Each row is a point on a tangle of strands that fork and nearly touch. The rows are in no order.
Two points are linked if the straight distance between their rows is under 31.5. Some points are linked to none.
k897: [ 14 -20  -4   4   7   7   9   7   2   2   3  13 -16 -18  -1   9  -2  22
  25   7]
k957: [ -8   2  -6  -3   5   5   6 -11 -10 -25   4  -9 -14   0 -13  -4  10  19
  34   4]
k714: [  8  -8   1  11  -9  14  18  16   5  24   2  15 -11 -25  -4  18  -5  14
  28   1]
k373: [ -3   5 -18   0  11  27   8   1   3 -17   1  -5  -2   7 -34   7  10  13
  13   4]
k657: [ -1  13   3  -6 -14 -20 -15  -1 -15   1  -4   8 -11  -4  -2 -14  -6  -9
  31 -15]
k505: [  5 -13  -9   6   4  15   8   1   0  -8  12   4  -9 -11  -8   3   7  20
  25   7]
k966: [ -1  25 -28 -29  14  17   2   4   1 -28 -10  -8   1   8 -18   7   3   4
   0  -1]
k463: [  1  15  18   3  -3 -24 -16   5 -12  11 -18   3  10  18   1 -19   3 -24
   5 -25]
k315: [ -7   6 -18  -8   9  23   4   0   0 -19  15  -8   4   6 -22   2   1  12
  12   3]
k355: [-11  24   5 -10 -10  -8 -19  11  -4  20  -1   3   5  -8   3   9  -3 -13
   7  -8]
k229: [ -3  23 -10  -3  -1  26  15   4  -2 -17  -3  -7  -1   4 -17   7  -3  16
  25  -5]
k403: [ -9   1  11  11 -14  -2  -2   7  -4  23   3   3 -12 -19  -2  11   3   3
  28  -5]
k527: [ -9  14  -4  -9   2   8   9  -4 -11 -28   1  -8 -10  10 -22  -5   1  16
  36  -4]
k129: [  6 -31   7   6   6   9  13   1   5 -14  22  19   8   4  -7   7 -15  26
   9  13]
k233: [-10 -11   9  22  -9  -7  13   0   8  11 -14 -19  13  18 -16 -18  19 -19
 -21   8]
k951: [ -1  17 -11 -30   9 -15 -15   8  -4   4  -5  12   2 -10  19  -1 -11  -5
  -2 -24]
k750: [ -7  -2   9  12  -6  11   0 -17   7  -4  19  -6   0  12  22  -3  -8 -18
 -46   0]
k560: [ -5   7  11   7 -14 -33 -21 -11  -7  10 -15  -6 -11  -3  -8 -14  18 -12
  13  -3]
k926: [ -2  19   0  -7   1 -11 -11  11 -21   5  -6  16   2  -2  15 -10 -15 -11
  18 -36]
k936: [ 16 -38  21  13  -4 -14  -6  -3  16   4   6  19  -2   9   8  -8 -12   1
 -20  14]
k748: [  1  19  -8 -13  -7  -6 -19  -2  -6 -10  13  -1   3   0  -2 -16  -1  -2
  17  -5]
k51: [ 11 -26  10  18  -4   1  -5  -5  15  -2  23  28   5   5   3  -8 -15  -9
 -23  14]
k27: [ -7   7  -7 -16  -5   3 -12  -8   2  -4  21  -7   7  -2  18   5  -9  -7
 -22   1]
k938: [ -2  -8 -12   1   6  20   1  -4   5  -9  31   6  10  -7   7  16 -14   3
 -21  10]
k408: [  2  30 -14 -14 -10  23  11  17   0  10  -6  -2  -3 -18   6  15 -10   2
  17  -8]
k780: [-15  -7   1  13 -10  -8  20   2   5   7 -21 -21  16  19 -20 -24  24 -19
 -14  15]
k726: [  0  -7   5  20  -5   5 -10  -6   8  11  21  -1   9   4   5  -7  -6 -15
 -29   2]
k965: [  2 -10  11  11  15 -12 -17 -16 -18  11  -1  -5 -24 -12  18  -7   7   6
  13   6]
k908: [-14   4  14  22  -2   1  26  10  10  13 -13 -19  32  18  -2   5   9 -20
 -26  12]
k377: [-10  10  10 -10   7 -20  17  12   1   6 -35 -10  28  21   8  -5   6 -23
 -29 -11]
k67: [  8  36 -18 -18   0  22  17  14  -2 -18 -25  -6  -6  -3  -3  18  -6   7
   7 -12]
k958: [-14   1   7  12  -4   4   5  -6  16  14  -4  -9   6   8   6  -1   1 -27
 -52   5]
k584: [ 15   0   1  21  10  18  14  -5   2 -13 -28   4 -19   2 -38  21  16  21
   8  -5]
k533: [  1 -18  11  28  -5   3  -2  -3  12  11  13   3   7  10   0  -8  -7 -17
 -31   1]
k646: [-15  10  -1 -12   2 -14  27  12   3   0 -35 -12  26  19   4 -11   9 -26
 -34  -1]
k146: [ -3 -21   2   8  12  -5  -5 -22  -9 -19  22  -5  -5   4  -6  -9   8  23
  15   8]
k699: [ -4  21 -15 -29  15   3  -7  -1  -9 -31   5   1   8   8  -4 -10  -7   4
   8  -9]
k863: [ -9   3   9  -1  -9   3  -1 -16   4  -8  17 -10   3  13  25   1  -9 -11
 -40  -3]
k246: [ -2 -23  19  16  12 -14  -9   3  -5  27  -8  14 -13 -17  11  11   3   6
  10   7]
k121: [  1  22  -9 -21  -1  -4 -20   3  -6  -3   7   2   5   0   9 -10  -8  -7
   7 -10]
k147: [  6  32 -16  -3 -18  20  20  15  -5 -10 -18  -2 -12  -9  -5   8 -16  -2
  26 -14]
k525: [-16   5  12  20 -10 -22  -8   9  -3  23  -7   6   0 -15 -10  19  15  -8
  19   5]
k961: [ 21  -6  -1  19  15  15  22  -3   0 -17 -35   8 -24  -1 -26  24  11  25
   9   2]
k775: [ -5  -7   2   5   7  -3   1 -15 -19  -4   3  -7 -29 -15  13   1   2  14
  28   4]
k590: [  3 -24  19  20  20 -23  -9  -2   0  23 -21   7  -8  -2   7  -5  14   1
 -14  13]
k969: [ -8   2 -16 -40   4  -7   7 -10   5 -28  12  -3   3  -1   8  14 -10   9
 -15  -4]
k910: [ -7   5  25  20  -8 -24   2   3  -3  14 -20 -17   9  14  -6  -3  21 -16
   6   1]
k107: [  1   6  11   4 -17 -15 -21 -10  -5   4   9  -7  -4   6   3 -16   7  -4
  14  -6]
k361: [-12  -6  -1   4   6  14   2 -12  -5 -18  29  -4  14  10 -11   0  -5  18
  11   4]
k352: [  1   9 -17 -42  -6  -1  12   9  10  -4   0  -2   1 -14  17  23  -8  11
   0 -13]
k623: [-15   3  -2  -4  -6   0  13  -3   6   5 -21 -13   3  21  -2 -21   7 -32
 -48   3]
k933: [ -7   2 -16 -10   5  20   2  -2   2 -13  27  -2  10  -5   5  12  -9   5
 -14   9]
k642: [ 12 -33  10  16   2  -7  -4  -8   5  -1  21  10   2   2   7  -8  -4  12
  -6   8]
k567: [ -5   2  12  -9 -10  -3   2 -11   3  -5   6 -15   4  22  29  -3 -13 -12
 -39 -13]
k706: [  0  10  21   7  -5 -24  -4   5 -11   8 -29  -2  13  23  -5 -20  10 -24
   8 -22]
k199: [ -6  10  19   9  -8 -25   6   6  -4   5 -33 -10  15  20 -10 -15  21 -23
   5  -4]
k861: [-12  10  22  11  -4  -3  19  12   5  16 -16 -23  32  21  -2   5   6 -23
 -18   4]
k64: [  1 -22  -2   0  29   1  -2 -17 -10 -18  11   4 -10  -2  -5  -5   6  25
  14  14]
k154: [-14  27   7 -14  -2 -17 -19  12  -2  20 -12   4  14  -4   7  13   1 -16
  -6 -10]
k202: [  3  15  -1 -14   3  -9 -17  -6 -14 -18  10   4  14  14  12 -23  -9  -2
   4 -18]
k679: [ 19 -25  -3  -2  -1  12   9  16  12   3  15  26   2 -10  -5  12 -13  17
  12  15]
k198: [ -3   0  -1   6  -5   6 -15  -7   5   5  21  -7   7   1  11   0  -6  -9
 -27   1]
k262: [ -2   7  10   2  -9 -15  -8   0  -2  11 -22 -10  13  25  -7 -27  10 -22
 -14 -11]
k339: [-12  13  21   2  -5  -8   0   8   4  15 -13 -19  23  20   5  -1   2 -23
 -21  -6]
k757: [-17  -1   8   2  -3 -10   1  -7  18  14  -2  -8   5   0  10  17   2 -24
 -51   6]
k893: [ -3   4  -9 -27  -3  -7  -9 -11   5 -11  16  -4   2  -3  18   4 -11  -3
 -26  -2]
k759: [  1 -14   8  21 -16   3  -2 -14   5   1   9 -13   1  23   0 -28   5 -17
 -28   0]
k405: [ -5   9  -3  -4 -14 -20 -12  -9 -12   2  -4  -1 -24 -12  -3  -8   1  -5
  33  -3]
k977: [ -8 -27   6  26  -4  -2  18  -3  13  13 -11  -9   5  16 -18 -22  16 -19
 -26   9]
k540: [-14  -8  17  23  -1   8  25   5  12  16  -7 -16  22  17  -7  -2   4 -26
 -31   9]
k555: [ -4  11 -14 -11   2   5 -14 -15  -3 -23  28  -5  12   2  -4 -12  -4  -2
 -12   6]
k818: [ -3  13  -5  -3 -16   3   0   1  -7  -2   8  -1 -12  -9   1  -2  -4   6
  36  -6]
k557: [ -6  -1   5   2  -5  -5   2 -15 -18  -9   6 -10 -21  -6   7  -4   2  15
  34  -3]
k971: [ 16 -35  12  -1  10 -15 -10  -1   5   9   6  20  -9  -4  14  -2 -10  12
  -2  20]
k103: [  4  -1  -4  11   6  31  26   8   5 -10  -1   1   0   1 -23  15   0  27
  22  -1]
k556: [-12  13  -7  -6  -1   1 -18  11   9  26   9   3  12 -20   0  19   0 -10
 -12   5]
k237: [ 20 -27 -13 -15  18   8  10   5   8 -21  -6  20  -9  -3 -19   5   1  22
  13  24]
k143: [  5  19 -14  -6 -11  30  15  18   4   9   4  -5   0 -16   3  18  -4   7
  16  -4]
k512: [  6  15   2 -10   3 -14 -21  -1 -15  -4  -2   6  11  12  17 -26  -5 -11
  -2 -28]
k587: [-16  -5  -7  12  -9  -7  33   5   0  -1 -21 -19  22  15 -15 -22  26 -18
 -10  21]
k227: [ -4  -7   5  13 -12   7   5  12   1  24   7   8  -9 -21  -4  15  -1   8
  28  -1]
k194: [ 5 21 -9  6 -6 37 25 14  3 -2  1 -7  2 -8 -5 19 -6 15 20 -5]
k429: [-15  21  12 -10   3 -28 -10  14  -1  12 -21   1  22   2  11  14   7 -18
 -17 -12]
k648: [ -1  -7   6  10  18  -3  -9 -17 -25   3  -1  -3 -28 -15  24  -2   3  12
  22   5]
k169: [  2  33 -10 -10   6  31  14   7   1 -17 -21 -10   3  10 -23  19   4  14
   1 -10]
k442: [ -8  15  16  -8  11 -24  -3  14  -3  13 -27   2  22  12  14   2   2 -20
 -19 -24]
k70: [ -6   3   4 -13  -8  -3   4  -7   5   2 -17 -13   3  24  12 -23  -2 -27
 -45  -9]
k731: [  5  -3 -14  11  -6  -4 -24 -15   8   3  20   3   2  -6  -6 -18   7 -17
 -26  10]
k774: [-10   3  10   8  -7 -30 -18 -11 -14  15 -14  -4 -21 -14  -2   0  15  -8
  17   3]
k151: [ 12 -22  13   6  25 -10 -19  -4  -8  13  -7  12 -13  -8  20 -10  -4  11
   0  13]
k552: [  0  13  -8  -5  -6  -3 -20 -14  -4 -13  22  -6  10   8   5 -21  -2  -7
 -15   2]
k92: [ 13 -13 -21  -2   6  25   7  16  10  -1  23  23  11 -10  -7  18 -15   2
  -9  15]
k239: [  7  13  -7  18 -13  17  30   1  -4 -13 -16  -8 -22 -10 -14  15  -4  14
  30  -2]
k160: [-10  19   2   2 -24   3  10  10 -11  20  -7   2 -13 -20  -4  11 -13  -5
  34  -9]
k312: [ -7   2  16  -8 -10  -6   2  -5   6   7  -4 -15   8  19  22   2  -9 -20
 -39 -12]
k174: [ -5  14 -14 -33  17  -6  -5  -2 -12 -24   6   7  11   6  12 -10 -11   5
   0 -20]
k363: [-12  27   2  -5 -21   7   1  18  -7  22  -4   5  -4 -19  -1  16 -14  -5
  25 -11]
k398: [  7 -30   6  13   1   5   4  -1   3  -7  29  14   8   3   2   2 -14  18
   4   9]
k6: [  2   0 -15   7  -1   4 -19 -15   5  -9  31   5   5  -5  -1 -11  -1 -11
 -24  11]
k728: [  1 -32   8  26   1 -12   4  -9  12  14 -11  -6  -2  11 -11 -22  16 -15
 -24  11]
k21: [  3  20 -21 -35   8  -7  -7   9  -2  -6  -3  10  -1 -10  15   2 -11  -2
   6 -16]
k101: [  0   3 -15 -41  -7 -15   5   5  11  -1   1   5   2 -14  17  18  -9   6
  -4 -14]
k231: [ 14 -33  18  21  -7  -7  -5  -4  16   5  11  23   3   9   2 -10 -10 -10
 -26  13]
k911: [ -5  11  -1   6   0  15  24  -6  -8 -22 -18 -10 -21   6 -26  11   4  22
  30  -4]
k691: [  2 -15  23  16  -7 -17  -7 -15  -4  13  -7 -20  -9  14   9 -16  20  -1
   1  -5]
k857: [  4  34 -18 -26  -3  20  13  16  -1  -3 -15  -1  -7 -14   5  13  -9   2
  13 -11]
k583: [ -1   6  10  -5  -6  -6  -1  -2   0   5 -13 -15  11  28  10 -23  -4 -24
 -31 -15]
k919: [-12   8   0   3  -8  -8   1   1   6  10 -18 -16  14  19  -9 -21  11 -28
 -36   5]
k341: [-16  13  -4  -5  -1  -9  17  10   0   1 -28 -14  24  22  -7 -19  13 -29
 -32   7]
k815: [ 11  -3  -9  14  -7  18  23  10   4   9  -5   7 -19 -24  -7  15  -3  15
  31  -1]
k305: [  0   8  -1   0 -12   1 -13 -17  -1  -8   9 -12   3  20  12 -25  -2 -17
 -38  -3]
k987: [ -1  12 -21  -6  14  34   9   5   5 -15  -5 -10   3   9 -34  17   7  10
  -2   0]
k479: [ 17 -28  18  -1  20 -11 -17  -4  -3   9  -4  17  -8  -1  20  -6 -10  10
  -8  21]
k720: [  4  34 -13 -10   0  26  16  11  -4 -18 -15  -8  -1   1 -13  13  -3  10
  14  -7]
k963: [  7  -5 -26  -5   7  27   1  11   9   2  22   9   6 -19  -4  16  -6  -1
  -9  11]
k150: [ 22 -16  -5  -7  17  11  14  11   0  -1 -20  20 -22 -19   4  12  -7  20
  21  19]
k741: [ -1   7 -18 -33  20 -10   2   4  -6 -22   0   9   3  -2  18   0 -12  12
   1 -26]
k934: [ -9  21   4   9  -5 -16  18  19   0  -4 -31 -14  31  14  -4 -11  23 -21
  -6   9]
k134: [ -9  12 -18 -20   8  18  -1  -3   0 -18  22  -9   8  -1   2   9  -6   9
  -5   4]
k302: [ -5  -3   4  18  -3  11  -2 -12  12   6  11   0  -1   6  11  -7   0 -25
 -54   3]
k278: [  1  25 -19 -28   4   5  -9   8  -4 -11   3   2   1  -7   9  -3  -9  -1
  14 -10]
k244: [  7 -17  -6  20  -4 -14 -20 -12  10   9  11   4  -2  -2 -10 -22  12  -9
 -23   9]
k625: [  5 -25   3  23   1 -21 -13  -9  12  17  -4   2  -5   1 -12 -21  20  -9
 -25  11]
k20: [ 13 -27   6   2   4   2   6  12   3  15   2  20 -11 -18   8  10  -6  20
  24   8]
k303: [  1  -8  14   9  -8  -9 -13 -18 -10 -13  16 -14  -2  13   7 -18   8  11
  12  -3]
k880: [  5  -9  -9  10  -1   4 -14 -13   1 -11  31   5   7  -1  -2 -10  -3   0
 -10   8]
k120: [ -2   0 -21  -3  14  22   0  -5   5 -23  26  -2   9   1 -23   2  -1   7
  -1  12]
k763: [  6 -23  11  13   2  -4  -4  -6  -2   8  16   5  -8  -9  10   3   2  18
  18   4]
k894: [ 26 -21   2  -8   8  14  22  14  11  -8 -16  20 -11 -10  -3  14  -6  26
  21  20]
k468: [  4 -21  15   9  21   2  -3   3 -15  16  -9  14 -22 -14  24   5 -11  15
  15   9]
k506: [ -3  22 -10 -17   4   1  -9  -3 -12 -25  10   1   5   9  -6 -18  -6   3
  22  -7]
k29: [ -6 -14  15  28  -4   7   9   1  14  19   3  -9  12  15  -2  -7  -2 -24
 -33   1]
k809: [-10   6  19  -8  -5 -10   4   3   6  15 -17 -18  15  19  15   1  -4 -23
 -36  -9]
k566: [ 16  -9  -9   4  25  17  20   5  -9  -8 -27  12 -29 -20   3  11  -7  18
  22  15]
k674: [ -5   0  -2 -23 -14 -23  -7 -11  17   2   9   0  -1  -5  17  13  -5 -12
 -38  -3]
k316: [  6 -25   1   3  10  16  21   4   5 -12  14  14   6   2 -12   9 -10  31
  14  11]
k595: [ -4   8  12  -3  -6  -8   5   4  -3  12 -24 -13  18  31  -2 -25   5 -26
 -20 -13]
k79: [  3 -14  -5   8   3  16  -5   0   5  -7  35  15  12  -4   3   7 -17   2
 -13  10]
k532: [ 17 -22  -9  -3  -1  17   8  19  15  -4  18  28  11  -9 -10  11 -16   9
   3  16]
k306: [  1   8  17   2 -14 -29 -20  -8 -12   5  -9  -2  -9   8   2 -20  10 -13
  17 -14]
k981: [ -2  22  -3   3  -4  22  22   0  -6 -21 -17 -10 -10  10 -27   7  -1  17
  30  -9]
k472: [ -4  -5  -1   6  13   8  11 -11 -24  -7  -7  -8 -34 -17  13   7  -7  17
  30   7]
k688: [ -5   0  19  17 -14  -5  -8   0   5  22   6 -14  13  13   2  -2   4 -13
 -12  -4]
k5: [  5 -22  13  14  17 -11 -15 -11  -7  14   0   2 -19 -10  18  -4   6  13
   5   5]
k19: [ 23 -26  -4  -7   1  13  20  17  13  -5   1  24   0  -7  -9  13 -10  25
  18  19]
k653: [ -6  18  15  -1   9 -19  12  15  -4   7 -33  -7  31  20   7  -4   7 -24
 -15 -14]
k308: [ -3   8 -14  -2  -5   9 -14  11   5  21  17   4   6 -22  -3  13   0  -7
   3   5]
k616: [ 17 -27  -4 -17  22   9  10   3   4 -18  -6  19 -11  -2  -4   9  -5  26
  12  29]
k937: [ -1  19  -1 -10  -8 -21 -27  -1  -4   7  -3   3   1  -2  -2 -22   4 -16
   8  -9]
k117: [  7 -17  -1   5  13  26  25   7   7 -10   1  11   4   6 -24  14  -3  30
  18   6]
k995: [  7  26  -9   5 -17  19  23   8  -6 -12 -17  -6 -15  -7 -12  12  -8   7
  30  -6]
k83: [  1   8 -15  -4  -5  15  -7   8   4   9  19   1   4 -15   0   7  -2  -1
   8   1]
k86: [  5   5   1   2 -12  -7 -21 -16  -1  -8  13  -9   6  13   1 -27   5  -7
 -11  -3]
k503: [ 13 -25   3   9  -3   4  -8   1  13  -6  26  33   7  -5  -2   0 -18  -6
 -18  18]
k133: [ -3  15 -15 -34  -8   8   9  12   8  10   1  -4  -1 -19  15  25  -6   9
   1  -9]
k332: [ -9   0 -15  -4  11  13  -6 -16  -3 -22  31  -3  12   4 -14  -3  -4   2
 -10  12]
k627: [  9   5  -5  17 -12  15  30   3  -3   2 -11  -3 -25 -21  -6  18  -7  12
  33  -1]
k395: [  7 -17 -10   6   3  -2 -13  -4   4   2  17   6  -7 -18  -4  -5   9   7
  14   8]
k781: [ -5   9   3  -7  -9  -6   5  -7 -21 -21   2  -4 -17   3   1  -7  -7  11
  42  -8]
k53: [ -7  16  13  -9  10 -22 -11  15  -8  16 -21   8  15   7  18  -1  -4 -17
  -7 -31]
k420: [ -4  17 -12 -21  -6  15  -1  12   5  16   8  -3   2 -18  14  21  -8   3
   0  -1]
k326: [  8 -23  -3  10   8 -17 -19  -8   5  13   6  10 -14 -19  -3  -8  11   3
   6  11]
k508: [ -8   5   0  -2  -5 -22 -14 -13 -17   8 -10  -3 -31 -21   1  -4   5  -7
  28   2]
k413: [  0 -19  23  13  21  -8  -9   4 -11  25 -12  15 -17 -13  20   9  -6   9
   8  12]
k94: [ 10  10 -36 -15   7  31  10  14   9  -8   2  -8   3 -13  -7  24   7   5
 -14   7]
k696: [-11   6   1  -4   0  10  -4 -10  -9 -21  25  -7  15  12  -4  -6  -5  13
  10  -2]
k2: [ -8 -12  14  25   8 -27 -12  -1   1  20 -17   3  -5 -11  -5   7  24  -2
   2  12]
k664: [ -6 -11  23  13  -6 -14 -10  -8  -9  18   1  -8 -15  -6  12   1   9   5
  19  -5]
k593: [ 18 -33   7  -3   0  -8  -6   5  11   7  11  25  -2  -7   5   2 -13  11
   3  19]
k985: [ -7  10 -12 -25  -4  -5 -14   4  13  20   8  -1   5 -20   8  23   0 -10
 -21   2]
k28: [  2  24 -10  -9   9  35   9   3   6 -12 -17 -10   0  11 -30  23  10  12
 -12  -8]
k801: [ -1 -17  19  21  -9  -6  -8   2   5  24  11  -1   2  -2   4   5   5   3
   6  -2]
k670: [ -4 -19  -9   0  25   7   7 -12  -6 -20   1  -2 -16  -5 -12   1  11  24
  24   9]
k947: [  3 -14   6  24 -10   3  -7 -20   1 -11  23  -7   4  19   2 -24   2  -5
 -24   3]
k338: [  8  -7 -17   4  -1  16  -5   6   7   4  25   6   7 -14  -4   6  -4   3
   7   7]
k188: [ 16 -22 -10  -2  19  13  16   6   6 -18 -11  13 -12  -1 -24  12   8  25
  14  15]
k364: [  6  20 -23 -30   3  18  19   8  10 -19 -16 -11  -2  -4  -2  31   3  15
  -7  -4]
k873: [  0  13   7  -7  -9  -4 -17  -2  -3   4  10  -7  12  11  18  -9  -8  -7
 -10 -10]
k656: [ -5 -15  -2  30  -1  -9   0   2  16  10  -9   4  10   6 -24 -16  16 -22
 -37  17]
k273: [  9 -22  10   3  13   5   7   8  -6  12  -9  18 -20 -21  19  12 -13  21
  24  11]
k796: [ 11   6  -4  17  -1  33  30  12   6  -5  -3   1   1  -8 -12  18   0  22
  23   0]
k991: [ -1 -10  23  11  -7 -20   2 -15  -3  14 -21 -23  -8  19   2 -19  25  -9
   0  -3]
k568: [ 19 -14 -10   8  15  16  22   6   5 -14 -16  12 -17  -8 -16  13   8  25
  19  10]
k23: [ -7 -14  13  17  10 -21 -10   3  -3  26 -10  10 -12 -21   0  14  13   2
  11   8]
k206: [  1  -5  -4   8  -6  -3 -12  -1   1   8  19   1  -7 -11  -3  -3   3   5
  18   2]
k636: [ -4  17 -23 -35   7  12   3   1   2 -19   5  -6   3  -3   4  11  -4   7
  -2  -1]
k267: [-15   9  15  10 -18 -15  -7   5  -7  23  -4   2  -5 -13  -9  14   4  -5
  25  -5]
k432: [ -2   3 -16 -39   4 -14  -4  -9   3 -24  12   2   6  -1  15   5  -9   2
 -17 -10]
k318: [  0   1   2   8 -11  -4 -17  -2   0   5  20  -6   1  -1   2  -8   2  -1
   8  -2]
k526: [ -7  15  22   2  -9  -9 -10  10   0  19 -10 -13  18  19   6  -3   3 -21
  -8 -14]
k631: [  2 -21   3  18   1  12   0  -6   2 -12  36  13  13   4   2   0 -13  11
  -8   7]
k476: [ -2  12  -3   7 -23  12  19   6  -5  10  -4  -1 -19 -19  -2  11 -10   6
  35  -5]
k523: [ 23  -7  -7  12  20  14  24   2  -5 -16 -33  11 -28 -11  -8  19   4  21
  14  10]
k580: [  6   9   0  -6 -11  -9 -17 -11  -5  -8  -1  -8   7  24   7 -36   1 -13
 -23 -10]
k105: [  3   4  -4  15   6  21  25  -2   0 -16 -21  -4 -20   2 -30  16  12  23
  22  -2]
k97: [-10  13  28  11 -13 -16  -7   5  -3  17 -13 -10  12  15  -4  -3   8 -20
   5 -10]
k216: [  4  16   7  -3   1 -19 -21   3 -10   6 -11   5  11  12   8 -25  -2 -18
  -2 -26]
k61: [ -6   7  10  11 -10 -13 -22   5   3  23   4  -3   5  -5  -8   2  11 -11
   4  -1]
k295: [  4 -14   1  20  -5   0 -12 -17   1  -8  31  -2   6   8  -1 -15  -1   0
 -15   3]
k124: [ -2  16   0  -8  -9 -12  -8   6 -18  -2  -3  12  -7  -3   4 -11 -16 -10
  31 -25]
k38: [ -9   8 -25 -40  10   8  11  -4   6 -27   4  -8   1   0  -1  19  -4  11
 -11   1]
k496: [ -7  23  -4 -18  -9   6  -8  14  -2  16   5  -1   2 -15   8   9  -7  -5
  10  -7]
k946: [ 16 -27  -5  -5  23  -6  -9  -5   1  -7   5  14 -12 -13   5  -5   0  18
  10  19]
k659: [ -8  10  -2 -25  -1 -23 -17   3   5  12  -6   1   9  -6  16   7  -5 -13
 -23 -12]
k610: [-11   3  11  26  -6 -29 -14   6   3  18 -11   2   5 -10 -12  10  25  -7
   6   9]
k768: [ -1   0   5  11 -13   6  -1 -12   5   2   6 -13   3  22   5 -23  -1 -23
 -42  -2]
k972: [ -5   5   7  -1  -9  -1 -13 -12 -12 -17  23 -11  10  14   3 -14  -3   9
  10  -4]
k223: [ -6 -18   3   7  10   4   1 -18  -5 -22  28  -3   8   9 -14  -8   1  22
   8   5]
k804: [ 16 -32   1  -3  -2  -3  -3   3  13  -8  21  30   3  -4  -4   2 -15   4
  -3  22]
k848: [ -2   6 -11 -35  -4 -19  -9   1  11   4   0   6   2 -12  19  14  -5  -5
 -16 -13]
k572: [ -5  15  -4  -9  -3   5   9  -2 -19 -25  -2   2  -6   6 -12  -9 -10  10
  37 -13]
k171: [ 16 -37  19  17   6 -11  -6 -10   7   4   3   9  -3   8  15 -12  -3   9
 -16  12]
k274: [  1  13   5  -7  -7  -5 -14 -10 -12 -18  16  -6  15  19   8 -19  -6   3
   5 -11]
k711: [  3 -15  17  15  -7 -12 -10 -17  -7   2  10 -16  -7  10  12 -14  10   8
   9  -5]
k62: [ 17   4 -35  -8   7  32   6  16  11  -3  10   6   3 -15 -12  19   4   2
  -6  10]
k415: [ -5  12  -2 -24   7 -29 -16  10   1  14 -14  10   8  -8  18   5  -6  -9
 -12 -26]
k329: [ -4   1  -8   8   2   8  23  -8 -16 -12 -14  -9 -34 -15   2   8  -5  18
  34   4]
k457: [  1 -13 -10   4  15  13  15  -5  -2 -17   2   0 -11  -2 -20   6   9  26
  27   7]
k890: [  0  -4  15  10 -13 -19  -7  -8  -1  10 -17 -17  -1  20  -8 -26  21 -15
  -6  -5]
k884: [  7 -21   0  13   9 -25 -21  -9   6  17  -3   8 -11 -15  -2 -11  19   0
  -8  12]
k165: [-12   1   3 -12  -8 -17  -7 -10  15  10   3  -5   1  -7  14  17   0 -17
 -45   0]
k283: [  9  20 -25 -20   6  31  16  12   9 -12  -9 -11   0  -9  -6  30  10  10
 -14   1]
k419: [ -7  18  10  -7   4 -15 -15  11 -15  13 -10  12  10   5  18  -5 -11 -15
   8 -34]

A fork is a point with three links, a tip a point with one. Leave the first point through the second and follow the links. Name the first fork or tip that comes.
k884, k326 | k442
k567, k863 | k674
k533, k29 | k339
k653, k377 | k972
k657, k405 | k884

A fork is a point with three links. Follow the links from the first point to the second and name the forks in between, in order.
k419, k623 | k442
k129, k231 | k398
k83, k523 | k963
k361, k540 | k972 k339
k757, k97 | k339
k584, k283 | k523 k963

Follow the links from the first point to the second, and from the first to the third. Name the last point that the two ways share.
k894, k120, k857 | k720
k415, k124, k341 | k442
k315, k961, k194 | k720
k283, k616, k584 | k523
k231, k432, k229 | k398
k657, k355, k341 | k442
k714, k363, k147 | k627
k616, k308, k105 | k523
k94, k985, k679 | k963

Name the points in between on the shortest way along the links from the first point to the second, in order.
k533, k567 | k29 k540 k908 k861 k339 k809 k312
k720, k188 | k229 k981 k911 k105 k584 k961 k523 k568
k246, k363 | k23 k2 k610 k525 k267 k403 k227 k714 k815 k627 k476 k160
k711, k623 | k691 k991 k890 k262 k595 k583 k70
